Each row is a point on a tangle of strands that fork, close into loops and nearly touch. The rows are in no order.
(in the rows, 128 means zero)
Points whose rows are less than 134 apart are linked; no others are. Some points are linked to none.
Q495: [121 168 133 126 153 111 117  92 121 131 100 124 104 124 142 173 106 185
 149 127 132  61 134 156 162  97 182 131 124 150 113 104  59 139 158  89
 116 147 127  75 139 124 133 159 100 100 149 127  78 137 126 150 122 155
 136 177 120 123]
Q776: [119 169 131 132 112 120 135 161 102 173  85 156 121 146 113 163 133 158
 126 113  77 103  97 127 100  95 191 100 136 103 140 121 108 182  91 138
 127 146 160 108 109 144 111 128 126 136 170 111 122 132  92 128 138 162
 119 158 137 124]
Q680: [140  92 122 168 144 103  76  88 147 150 204  64 117  83 152 140 153 130
 119 163 154 142 151 112 157 154  61 157 131 163 117 111 132  83 151 147
 124  90 110 127 173 106 140 117 141  91 112 185 114 135  93 152 118 146
 149 182 100 130]
Q939: [138 200 105 131 141 120 153 115  91  59  93 148  61 147  78 144 125 136
 138 138 110  97 123 120 143 134 193 136  63 101 114 127  38 174 106  98
 166 194 129  75 154 118 123 176 126 109 155 116 116 137 164 140  76 150
 129 188 148 110]
Q200: [104 128 155  60 128 140 134 139 173  62  94 158 148 146 121  81 118 120
 142 102 168  99  91 146 122 140 146 143 133 113 113 147 150 151 120  86
 175 147  97 122 112 142 142 127 129 126 131  73 129 108 188  87 150  94
 111  68 152 134]
Q230: [112 115 203  72 116  96 102 150 174 136 110 153 164 117 145  98 106 155
 141 120 149  84  81 165 141 102 152 130 179 151 117 119 174 147 142  79
 120 120 103 137  98 150 141 148 105 137 119 108 101 100 159  83 182 119
 121  92 135 139]
Q888: [150  98 113 162  90 158 159 178 100 144 158 133 150 138 113 106 137  99
 107 125  95 191 109 105  89 149  98  95 156  85 150 149 158 134  88 171
 122 120 137 180 104 125 100  98 154 169 117 134 177 149 102 125 111 110
 104  93 128 116]
Q128: [135 150 120 158 157  91  93 117 130  77 142 103  89 116  93 158 162 146
 124 169 120 106 127 116 140 148 122 138  98 138 117 114  77 134 110 131
 157 160 120  97 163 125 118 155 136  87 133 156  82 151 146 147  96 155
 156 212 128 124]
Q818: [174 185  77 195 107 160 188 143  75 139 161 105  54 174 113 170 101 128
 131 140 116 159 140 115 133 156 152 109 105  72 118 140   6 161  87 121
 151 151 154  80 154 105  91 120 127 146 150 145 134 169 114 159  39 142
 116 158 108 110]
Q913: [158 181  88 187 122 134 150 107  95 116 143 108  64 151 104 178 125 144
 136 153 119 134 133 118 144 143 140 122 101 106 111 118   4 146 116 123
 152 160 146  73 155 109 103 141 127 115 147 151 114 169 119 160  54 148
 130 186 111 110]
Q510: [118  94 112 138  92 166 149 132 104 221 125 118 158 129 153 120 116 122
 134  93 100 181 136 131  89 105 103  97 152 111 141 125 167  98 131 167
  60  89 168 169  96 113 115  90 124 169 121 139 166 134  60 149 131 138
 126 101 108 135]
Q108: [123 107  83 148 144 170 168 105 114 122 129 118 132 139 134 101 145  95
 109 118 121 203 181 112 116 144  79 130  90 137 141 145 163  69 144 169
 109 125 158 171 111 118 124 109 137 130 113 114 180 109 112 163 113 106
 137  98 121 143]
Q362: [141  91 148 142  98 125  93 128 144 173 192 107 171 101 142 111 107 109
 141 145 139 144 124 127 139 132  71 123 187 143 117 112 172 108 146 139
 101  83  87 163 142 135 130 109 136 155  86 181 136 126 108 121 152 111
 116  99 122 111]
Q236: [127  81 144 120  82 144 113 129 150 180 179 117 185 114 141  87 101  73
 140 127 137 165 118 139 128 131  48 107 181 135 134 118 198 103 144 150
  90  89  96 180 128 133 124  90 136 182  63 181 163 118 104 110 145 103
 108  60 117 107]
Q77: [126 133 121 134 150 121 134 143 130  58 119 146 130 130  97 120 162 102
 110 137 108 139 139  97 102 152 128 131  91 112 138 144 147 134 104 150
 172 163 127 142 132 136 124 133 144 112 133 107 140 126 152 118 117 115
 131 137 149 131]
Q764: [155 160  97 178 145 113 121 112 113  60 154 103  77 129  74 152 164 121
 117 177 118 136 136 100 134 164 110 147  67 115 124 129  46 143 110 138
 182 172 141  88 175 111 115 157 147  89 134 149 104 158 166 156  67 140
 140 199 131 122]
Q16: [111 181 117 108 152 126 146 120 118  61  73 162 102 144  95 134 146 124
 123 127 112  99 137 119 122 125 178 134  68 119 132 131 116 160 127 123
 159 180 130 104 127 135 121 159 130  98 155  88 133 114 157 130 125 126
 129 154 160 137]
Q405: [117 138 109 104 126 164 187 129 114 126  87 165 128 145 125 114 139 103
 127  91 118 154 142 128 101 120 141 111 114 107 152 145 149 127 123 148
 108 136 151 139  94 135 113 107 137 142 143  85 171 130 115 123 131 107
 112  98 142 132]
Q75: [ 91 110 174 109 149  92  94 103 141 189  96 141 162  99 173 145 119 158
 133 117 129 100 138 154 134  91 147 144 159 191 120  95 166  99 182 111
  71  98 120 126 116 133 162 144  95 114 119 137 102  98 109 142 185 148
 156 137 108 146]
Q343: [119 177 117 140 106 138 156 140  92 205  92 152 110 145 138 177 113 162
 133 102  90 113 119 139 113  84 192  96 144  98 138 113  77 164 101 130
 101 127 172  91 111 126 119 122 120 142 164 115 120 130  80 141 135 162
 110 153 126 124]
Q915: [129 103  88 141  79 187 179 133  82 245 137 110 141 156 154 115 113 111
 127  87  96 210 133 121  89 120 102  80 154  94 150 140 158  97 110 188
  45  84 188 174  83 112 101  88 136 188 129 129 187 136  49 153 125 126
 121  94 109 131]
Q35: [ 92 162 111 103 191 138 134  76 122  85  54 157  98 126 121 138 156 139
 122 111 129 104 177 130 143 109 150 171  69 151 135 129 141  91 180 122
 120 168 137  97 124 119 144 153 118  78 142  77 136  90 154 152 145 121
 157 118 133 154]
Q53: [ 89 149 142  86 185 116 117  82 148  95  54 155 116 127 132 138 142 147
 133 115 140  78 154 147 146 100 176 174  88 169 129 117 157 102 176 109
 121 162 124 100 116 128 153 160 110  72 137  82 109  93 159 142 163 133
 157 126 136 154]
Q666: [ 82 116 166  81 137 111 116 143 130 195  60 183 169 116 129 119 152 119
 125 104  83 132 109 127  82  86 164 118 132 158 157 115 218 133 136 160
  72 119 144 149  75 149 143 135 121 119 142  88 145  98 101 116 199 146
 146 136 125 164]
Q300: [110 105  67 130 127 197 194  86  96 140 122 106 123 151 154 104 121 101
 112  99 128 213 189 120 128 135  91 127  87 134 149 151 130  61 156 152
  85 117 184 165 101 103 111 109 134 138 131 104 197 114 109 160  99  95
 135  84 120 138]
Q649: [ 74 101 156  79 143 115 108 122 138 208  71 176 179 107 153 104 156  99
 124  93  91 164 130 131  77  87 129 126 145 167 147 111 238  91 154 166
  48  96 135 168  87 136 144 123 110 112 123 112 160 102  91 140 182 139
 157 120  99 165]
Q176: [135 112 156 151 131  79  62 130 151 137 165  97 139  93 139 142 128 156
 135 163 133  97 118 127 156 139 118 144 167 157 108 104 121 129 128 117
 138 104  99 128 149 127 137 147 123 110 118 170  72 137 131 133 148 153
 149 172 125 125]
Q831: [133 135 143  81 134 108 108 167 166  16 115 147 129 133  93 102 132 129
 124 146 150  96  87 132 127 161 157 141 112 112 113 153 138 174  87  89
 215 164  90 127 142 145 144 142 146 124 124 118  93 124 211  81 123 110
 120 111 158 118]
Q321: [119 120 153 122 161  85  89 148 140  96 119 138 152 112 112 116 168 129
 115 140 112 118 124 108 107 132 120 143 124 148 142 123 190 125 118 149
 142 143 104 146 127 142 129 142 126  95 118 127 114 103 142 108 159 135
 161 149 137 143]
Q868: [100 159 167  70 170 105 101 110 164  85  69 153 121 127 129 134 117 162
 142 125 150  49 127 151 157 104 192 155 108 160 110 115 131 139 158  81
 135 169 115  96 117 138 152 171 103  77 142  87  80  94 173 117 164 130
 149 138 138 154]
Q483: [127 107 133 148 114 128 115 154 111 163 125 125 155 122 128 126 145 124
 109 116  86 155 125 114  91 123 110 109 150 116 139 120 177 126 114 167
 111 120 128 156 102 133 118 118 129 144 129 132 152 125  90 123 144 135
 134 126 115 135]
Q124: [156  72 142 129 137 115  70 129 168 102 214  95 150  80 129  93 141  92
 123 168 177 135 130 107 156 164  38 161 136 162 120 123 171 101 130 141
 162  78  80 158 190 128 149 104 143 129  73 181 112 129 149 115 134 112
 118 119 129 120]
Q579: [169  80 120 172 111 127  81 115 144 145 231  59 131  82 135 123 134 114
 129 168 153 161 149 110 162 165  40 149 144 157 118 123 121  99 137 150
 139  72 110 148 183 110 137  98 145 131  93 195 130 147 103 139 108 122
 125 153 110 119]
Q647: [142 103 160 119 139  90  57 119 162 128 173  95 146  78 147 121 112 137
 134 157 175  91 125 135 178 135 101 163 157 178 109 112 144 118 146  96
 139  83  76 128 165 132 149 138 126 116 104 179  82 131 147 124 153 128
 134 147 131 129]
Q353: [114 186 124 142 134 114 129 119  91 159  80 148  86 143 117 181 131 177
 135 137  84  78 123 130 128  90 204 120 101 120 127 101  63 174 121 122
 119 171 155  79 130 117 117 154 116 109 172 117 105 128 100 156 116 182
 134 189 133 122]
Q920: [ 91  87 157 114 136 115 102 117 144 188 109 144 177  99 155 110 147 110
 121 109 109 160 141 130  98 104 105 133 151 166 145 110 229  86 166 154
  54  97 123 167 106 128 146 116 112 120 109 137 147 102  89 146 164 138
 159 115 100 154]
Q142: [149 113  73 214 124 150 131  75 105 161 194  39  97 133 140 160 136 138
 111 166 128 183 167 102 140 139  77 145 107 130 115 128  63  78 137 168
 111 126 162 116 146  94 109 118 137 103 134 162 144 150  84 177  66 136
 151 161  88 130]
Q81: [110 133 166  85 157  94 108 153 148  68  84 166 146 126 106 109 156 123
 122 129 119 106 109 112 105 127 157 140 113 143 136 130 186 152 111 134
 159 161 113 138 112 143 131 151 134 107 138  95 125 102 167 104 162 131
 139 133 149 140]
Q161: [164 112 144 100 104 100 110 179 155  47 152 135 134 131  98  99 119 125
 118 161 154  99  72 128 133 169 129 119 150 100 118 148 125 175  89  86
 211 132  90 141 156 142 133 132 148 157 114 147  99 150 197  76 106 112
 106  99 150  98]
Q497: [105 132  59 109 134 212 229  84  86 167  88 129 102 172 157 108 112 103
 133  78 123 203 199 129 132 117 113 119  77 115 158 149 122  69 153 149
  55 111 201 163  81 103  99 108 127 146 138  85 192 106  92 165 102  98
 128  88 121 141]
Q999: [141 110 131 158 110 137 109  77 137 178 181  70 134 100 170 157  92 158
 149 137 161 118 154 146 170 115 102 133 163 164 104 108  92  92 182 108
  87  85 117 113 156 114 145 121 120 130 111 179 115 142  85 145 132 130
 126 136  97 125]
Q509: [131 103 143 102 167 104  78 131 168  55 156 109 139  89 122 104 143 120
 125 152 173  93 129 122 155 161  98 171 110 161 120 134 163 110 120 112
 173 119  91 127 173 132 160 134 132 102  99 146  93 125 188 112 144 121
 134 123 143 135]
Q291: [102 141 154  77 153 117 120 146 163  43  90 159 139 135 104 104 138 129
 127 130 150  91 104 133 126 134 155 143 109 125 122 136 165 156 116 100
 174 163 102 123 125 142 143 145 127 102 131  84 113 111 186  88 152 118
 136 106 149 135]
Q278: [111 125 170 107 169  80  68 101 148 151 105 121 141  95 164 151 128 173
 136 142 135  80 132 149 159  97 161 155 145 187 113  98 131 110 180 103
  99 112 108 118 130 133 163 164  98  84 122 130  76 102 127 146 167 156
 168 167 111 149]
Q153: [103 138 180  97 138  94 104 155 129 153  68 175 157 127 124 131 143 141
 128 115  92 106  98 132  96  88 178 121 135 143 138 114 182 163 130 134
 108 135 133 134  93 150 136 150 112 123 155  87 122 106 119 107 184 148
 143 142 134 151]
Q622: [135 169 102 137 156 125 135 114 124  51 119 125  81 135  99 146 124 141
 129 141 141 103 136 128 156 150 162 137  80 122 118 129  48 152 128  97
 173 175 129  84 161 128 129 156 127 106 141 126  96 152 176 131  78 135
 140 171 138 111]
Q500: [157 146  84 168 111 166 195 151  96  88 153 137 113 151 109 124 128  89
 108 130 116 186 135 104  96 160 118 112 100  78 136 159 100 138  96 145
 169 148 147 148 127 128 108 105 146 146 139 120 165 155 134 126  74 101
 100 107 135 110]
Q11: [107 136 175  80 133 103 115 153 148 132  82 166 156 122 132 128 115 154
 141 116 133  89  97 149 129  99 183 127 146 146 129 118 152 163 138 100
 122 139 129 122  96 150 143 148 103 122 150  85 111 112 142 101 177 135
 134 115 132 141]
Q740: [173 108 120 139  97 128 120 154 152  73 178 114 130 120 117 110 103 109
 130 157 168 111 100 128 144 165 100 123 154 111 115 151 104 146 101  93
 188 115  90 130 167 136 137 121 143 157 101 159 112 161 179  88 102  99
  92  87 147  94]
Q187: [110 150 119 162 140 128 123  87  96 179 105 116 103 130 152 182 127 173
 130 126 103 111 153 135 135  89 159 131 118 136 120 106  83 110 155 145
  88 129 152  90 123 108 123 142 107 108 148 134 111 135  78 159 128 165
 143 171 107 137]
Q843: [129 165 122 127 167 112 115  90 124  85  99 121  91 123 110 159 131 171
 138 139 129  67 142 141 169 124 176 148  91 141 112 114  61 136 152  93
 140 172 120  73 154 129 132 165 113  92 149 121  84 137 152 145 109 145
 145 183 133 127]
Q542: [133 129 107 166 124 143 127 105 106 164 139 103 113 126 146 167 124 158
 126 127 118 138 155 130 135 115 132 123 135 129 116 123  88 105 141 144
 104 122 142 111 128 111 126 123 122 121 140 148 124 146  83 157 111 148
 133 151 102 129]
Q707: [117 148  57 116 131 209 242 102  80 149  95 136  92 183 149 129 113  96
 134  88 114 189 185 132 132 125 127 116  73  89 151 158  91  97 139 138
  83 125 196 134  94 104  98 107 132 150 155  84 189 109 119 156  93  98
 108 106 139 140]
Q742: [107 114 195  61 157  74  92 168 173  60  93 176 164 132  97  81 174 113
 115 130 126 108  82 111  94 131 137 144 118 134 129 135 230 155 105 133
 169 159  95 158 103 158 141 146 139 101 121  84 122  96 186  80 185 118
 145 120 140 152]
Q91: [110 108 172  77 112 122 124 132 164 159 112 144 169 121 157 100  98 131
 153  94 162 103  88 168 142 104 131 120 181 138 118 121 169 124 154  94
  87 110 110 132 110 147 151 128 104 163 110 119 130 111 137 104 183 114
 110  69 135 132]
Q356: [129 149 148  96 102 124 155 169 128 166 103 169 127 144 146 138  82 154
 145  89 143  89  82 173 131  99 182 103 173 102 130 126 103 182 120  80
 106 123 136 107  96 152 130 134 111 169 153  99 121 134 119  95 149 126
  98 101 141 118]
Q233: [149 111  95 162 111 163 140  67 133 156 178  61 122 115 171 149  89 136
 148 128 172 128 169 153 169 126  86 133 143 158 112 123  75  78 174 110
  96  88 133 105 160 114 136 100 123 131 114 172 139 146  96 147 104 122
 128 124 103 121]
Q156: [130 122 104 151 147 145 146 123 113  93 120 128 131 134 118 119 145 105
 106 123 116 164 166 100 110 137 102 135  95 132 138 143 149  95 130 156
 140 139 145 141 126 129 125 117 135 114 134 118 158 124 122 139 108 107
 135 122 129 131]
Q282: [109 111 179  58  91 121 132 148 159 197 102 171 160 141 155  93  75 134
 157  76 158  90  73 175 138  86 158 110 192 126 131 126 157 152 144  81
  81 100 134 126  75 149 135 134 112 179 124  97 130 114 136  91 181 121
  94  63 141 129]
Q471: [151 119 126 159 121 112  92 125 136 132 168  96 128 102 139 150 117 150
 137 152 143 103 126 129 152 141 119 128 159 140 114 125  88 128 132 110
 139 111 104 114 167 127 134 130 129 127 121 165  99 153 125 127 119 137
 126 159 118 109]
Q323: [147  88 150 120 165  84  61 140 164  70 183 113 147  86 117  91 164 105
 109 164 161 123 122 104 145 163  63 169 120 162 127 131 197 101 113 140
 172 105  85 165 171 134 153 115 139 102  88 162 102 126 170 111 151 130
 139 140 137 131]
Q687: [124  72 157  90  93 146 128 131 169 154 168 141 181 129 137  63 107  75
 152 120 156 154  96 142 120 129  58 103 179 122 134 132 210 109 143 145
 109  84  90 172 116 137 131 105 147 177  62 147 171 115 124  94 152  93
  99  27 136 111]
Q132: [125  74 154  99 111 140 113 132 176 103 151 137 182 128 119  61 138  84
 132 128 166 156 108 125 118 144  68 136 142 131 133 149 205 101 130 133
 141 104  82 162 132 136 144  96 144 151  68 136 157 106 157 108 154  91
 109  37 148 125]
Q280: [143 124 113 194 133 103  88  98 127 153 191  56  97 102 132 168 161 155
 122 170 130 141 137 110 152 151  81 142 126 147 126 115  79 100 129 149
 127 117 132 108 162 107 123 127 126  93 127 178 102 149  95 151 100 151
 146 199  97 133]
Q572: [111 144 146 127 159 107  96  76 133 155 102 109 126 110 168 174 105 179
 138 131 138  69 144 156 168  94 167 141 143 168 105 104  82 109 184  89
 101 118 126  81 137 117 150 163 100  98 135 143  77 130 118 141 143 150
 152 171 112 137]
Q599: [118 108 184  64 130  85  99 176 171  62 110 180 171 144  99  73 144 102
 109 139 125 121  54 117  97 144 130 131 145 117 145 145 213 166  99 118
 181 149  80 160 103 155 131 130 151 135 114  88 126 111 189  61 169 101
 126  79 147 137]
Q610: [131 172 127 122 125 126 141 145 111 101 105 149 103 135 125 157 101 162
 148 116 130  79 113 141 145 119 195 111 132 115 124 129  70 175 118  90
 151 158 131  95 131 137 120 145 113 136 153 114 108 137 148 118 115 140
 122 147 142 111]
Q591: [164  84 133 150 102 126  81 128 144 137 214  88 154  93 131 113 112 102
 138 166 162 140 135 123 156 156  43 139 162 145 119 127 143 109 142 131
 144  76  87 152 176 131 132 108 146 150  83 193 121 142 129 113 120 101
 106 108 126  97]
Q238: [107 118 178  72 165  91  68 132 183  70 123 123 147 108 129  92 135 136
 138 137 186  72 113 141 164 132 127 171 125 168 105 126 176 107 143  92
 160 126  85 130 142 142 167 138 121  91 103 124  82  98 187 107 171 118
 149 117 145 138]
Q310: [125 192 122 144 136 116 138 130  86 103  88 139  67 150  85 158 144 146
 127 140  75  92 117 115 123 116 187 123  70  98 125 117  63 180 102 124
 154 193 144  81 137 123 110 166 123 102 164 116 119 135 132 156 100 164
 129 200 150 117]
Q762: [136 106 121 133 101 168 159 136 120 132 147 125 147 129 140 109 111 112
 134 104 143 150 134 136 123 132 101 104 156 118 133 141 145 112 130 136
 112 111 125 147 118 131 122 102 131 166 112 134 160 138 116 120 134 103
 107  81 133 126]
Q899: [144 166 134 115  96 125 161 184 121 147 114 171 112 147 130 154  90 160
 143 105 121  88  87 154 127 113 201  96 159  91 127 139  75 206  97  95
 130 134 137 104 114 142 124 135 112 162 160 107 121 140 129 112 122 141
 101 128 139 102]
Q602: [148 154  89 199 135 133 139 110 106 108 160  87  73 149 102 166 149 130
 121 163 115 154 151  95 129 154 110 144  83 111 122 125  45 124 103 144
 145 154 146  96 154 109 106 136 137 107 142 149 115 165 119 160  61 141
 144 179 111 122]
Q6: [117 148 161 109 135 101 112 142 135 111  94 145 138 130 134 148 115 170
 139 122 126  77  98 143 136 109 181 123 148 132 122 118 121 169 124  96
 132 148 120 113 114 138 130 154 113 125 154 113  94 122 144 113 152 140
 134 143 141 125]
Q397: [107 117 106 137 118 166 156 108 106 197 102 122 139 128 157 128 130 121
 125  94 112 171 158 134 112 103 114 109 135 137 130 123 155  91 153 163
  59 100 171 149 100 114 122 105 118 145 134 125 165 127  69 154 138 132
 139 114 104 145]
Q30: [106 148  80 137 108 172 185 105  73 238  78 126 104 161 144 156 131 138
 119  88  68 173 170 121 104  93 148 103 103 103 146 120 118 117 118 183
  62 111 204 135  84 109 100 101 129 153 172 105 167 122  54 166 121 144
 128 136 117 144]
Q664: [127 101 140 138 182  86  78 133 148  79 150 117 143  94 112 105 181 103
 109 151 129 141 145 102 118 156  85 160 104 151 134 124 187 100 124 161
 157 136 104 153 151 130 139 129 137  79 108 142 119 104 148 129 145 135
 164 155 134 144]
Q12: [134 162 126 137 107 133 148 179 102 133 106 164 118 154 101 139 138 128
 117 115  85 122 100 114  84 121 177  98 134  88 148 125 118 189  74 142
 148 147 150 129 110 147 100 130 139 147 163 106 143 133 110 120 120 143
 108 146 145 112]
Q457: [133  67 147 112 113 119  77 129 167 123 192 117 175 101 123  76 128  84
 125 156 178 146 124 116 142 144  37 137 153 147 126 127 209 108 130 143
 150  88  76 175 161 134 141  94 147 150  65 172 140 104 154 105 152  97
 123  70 135 120]
Q407: [133 104 148 124 121 124  88  90 156 158 174  90 145  87 168 133  92 140
 148 135 180  97 145 154 182 124  92 144 171 177 105 111 122  96 179  99
 109  80  93 119 168 126 146 120 119 128  98 173 111 123 120 133 152 126
 123 119 119 118]
Q993: [120 139  82 141  87 174 185 144  65 251 117 134 120 162 132 139 128 123
 120  84  86 192 145 126  89 113 142  78 146  78 152 143 121 127  95 177
  67 102 193 146  79 121  96  94 146 178 154 111 172 135  63 144 123 140
 115 118 121 129]
Q957: [124 142 123 120 126 134 150 153 114  96  98 157 125 153 110 125 140 119
 121 113 111 131 122 117  97 131 152 108 118 103 147 139 142 156 102 141
 148 153 133 135 113 140 120 124 143 130 146  92 148 128 136 114 119 121
 115 120 150 126]
Q709: [106 160 113 150 117 139 145 105  87 226  85 133 104 140 152 183 124 164
 127 105  87 119 142 135 122  86 172 113 119 125 128 109  87 132 132 147
  86 125 176  98 103 110 119 124 117 134 160 119 125 134  66 158 133 162
 129 159 117 139]
Q547: [146 122 113 119 105 146 179 164 136  70 136 160 128 153 107  99 121  86
 117 116 139 150 101 116 101 162 122 106 128  78 139 170 126 161 100 111
 191 149 112 139 121 140 118 107 150 160 119 103 152 141 162  84 107  84
  87  72 147 111]
Q107: [179 191  73 190  93 169 202 169  71 122 154 121  60 182 105 151 112 107
 120 128 106 181 131 113 107 156 159 100 109  53 134 156  22 181  70 134
 171 152 163 116 138 111  91 115 129 147 151 139 149 159 113 145  48 137
  96 150 120  97]
Q715: [153 121  88 170 117 176 165  89 108 148 159  86 111 137 151 152  99 137
 138 117 158 145 169 137 147 126 110 121 137 125 118 134  65  86 156 120
 102 114 146 112 142 114 123 106 121 139 130 149 138 153 105 148 101 117
 118 119 107 126]
Q175: [108 140 182  72 159  80  75 138 181  75  97 126 145 114 130 117 122 154
 132 138 165  60 111 152 164 114 157 158 133 161 107 116 161 145 137  80
 157 151  98 120 131 140 158 158 111  94 123 114  67 100 197  98 170 121
 148 137 138 150]
Q148: [121 149  85 128 126 182 209 117  98 112  97 145 102 164 124 123 129  94
 130  95 116 171 169 120 122 128 131 120  85  90 147 159 103 120 119 138
 123 145 165 132 103 125 110 111 137 146 145  80 176 123 125 136 107  96
 107 103 140 131]
Q886: [111 157 112 124 172 124 142  97 121  66  89 147 103 136 104 134 157 123
 123 128 115 119 170 112 137 133 144 160  58 135 132 128 134 113 151 136
 141 172 139 111 131 125 123 153 133  85 139  89 135 107 154 146 125 128
 152 140 144 142]
Q876: [177 111 112 163  94 144 145 153 129 101 188 111 124 124 110 131 108 116
 132 155 148 137 117 117 127 171 100 113 152 100 124 151  89 135 102 118
 177 117 104 133 165 128 119 107 140 159 120 165 131 168 146 112  85 109
 102 104 134  97]
Q239: [158 107 104 159 111 148 174 180 108  92 158 138 139 144 109 102 150  82
  97 140 101 189 116  98  81 165  91 103 120  84 143 155 145 144  78 164
 165 136 123 177 111 126 111 100 159 161 123 125 174 155 135 106  89  96
  98  94 136 111]
Q768: [126 146 132 127 144 110 130 152 127  50 104 151 108 129  87 129 156 120
 113 146 102 109 121 112 107 149 149 132  84 116 131 128 124 159  97 134
 184 176 125 122 136 141 117 156 142 107 143 122 108 133 170 122 110 134
 143 163 152 120]
Q829: [176 159  71 187  94 168 205 185  79 103 165 133  84 175 103 131 114  86
 106 131 102 190 120 107  85 164 132  89 117  51 139 160  50 175  60 136
 177 140 152 135 136 123  93 107 145 156 142 123 166 165 134 139  51 118
 100 120 126  96]
Q730: [108 122  93 150 128 156 152 104  84 197  98 115 123 148 142 146 148 135
 113 112  77 173 174 120 103 103 122 119 105 124 142 118 138  99 136 183
  71 122 179 144  90 104 115 116 127 124 147 112 159 120  62 169 124 149
 145 137 112 148]
Q919: [116 104 165  53 117 126 125 161 181  74 116 171 163 157 109  69 127 103
 133 115 156 109  59 139 112 144 132 132 155  99 125 152 178 159 110  91
 184 140  87 142 107 150 137 118 145 144 115  80 139 105 190  70 161  91
 103  49 152 129]
Q271: [126 133 121 175 153  88  78 101 131 134 165  69  88 102 126 179 166 170
 131 175 125 115 127 127 160 143 113 146 122 147 107 103  63 122 126 131
 132 130 118  81 164 109 128 155 128  87 133 176  69 157 114 156 105 169
 152 214 110 127]
Q97: [155  76 112 172 109 140 126 131 115 139 180  90 149 118 125 104 140 102
 108 149 118 186 151 101 103 153  58 120 134 124 131 137 161  96 119 171
 133 102 125 172 136 115 119 102 139 144 103 160 151 134 100 140 106 112
 129 113 112 126]
Q461: [169 109 107 183  97 144 120 125 128 132 199  87 131 113 140 132 108 133
 133 155 151 136 132 119 154 152  94 123 162 132 115 133  85 111 129 119
 140 103 118 116 166 117 129 117 139 149 115 177 122 162 116 133  99 126
 110 132 116 108]
Q987: [136 121 168  81  84 102 139 168 145 209 127 171 154 135 157 120  64 148
 153  95 137  75  70 187 137  90 162  95 210 110 129 126 124 176 136  71
  81  98 145 112  81 153 132 140 100 194 133 104 109 126 116  99 173 130
  87  74 129 122]
Q116: [ 98  96 150 119 138 113  98  88 142 193 117 120 164  92 173 136 129 126
 126 111 129 139 151 146 121  98 114 147 152 188 130  98 189  67 181 137
  57  88 126 149 117 115 159 126 102 114 109 149 130 104  85 157 167 153
 161 133  90 146]

A fork is a point with three links, a tip a point with one. Leave the first point through the second and follow the links. Name the first fork or tip that comes.
Q310, Q939 | Q11
Q239, Q500 | Q591
Q343, Q709 | Q291
Q764, Q602 | Q888
Q278, Q572 | Q353
Q999, Q233 | Q957
Q768, Q16 | Q323
Q238, Q175 | Q77

A piece is two or more points that can be reached from each other along the links. Count, over all rows, the pieces, the separate loops (a circle has one, a figure eight two, a Y none), the forks (points with three links) and the tips (points with one).
pieces | 3
loops | 6
forks | 8
tips | 2
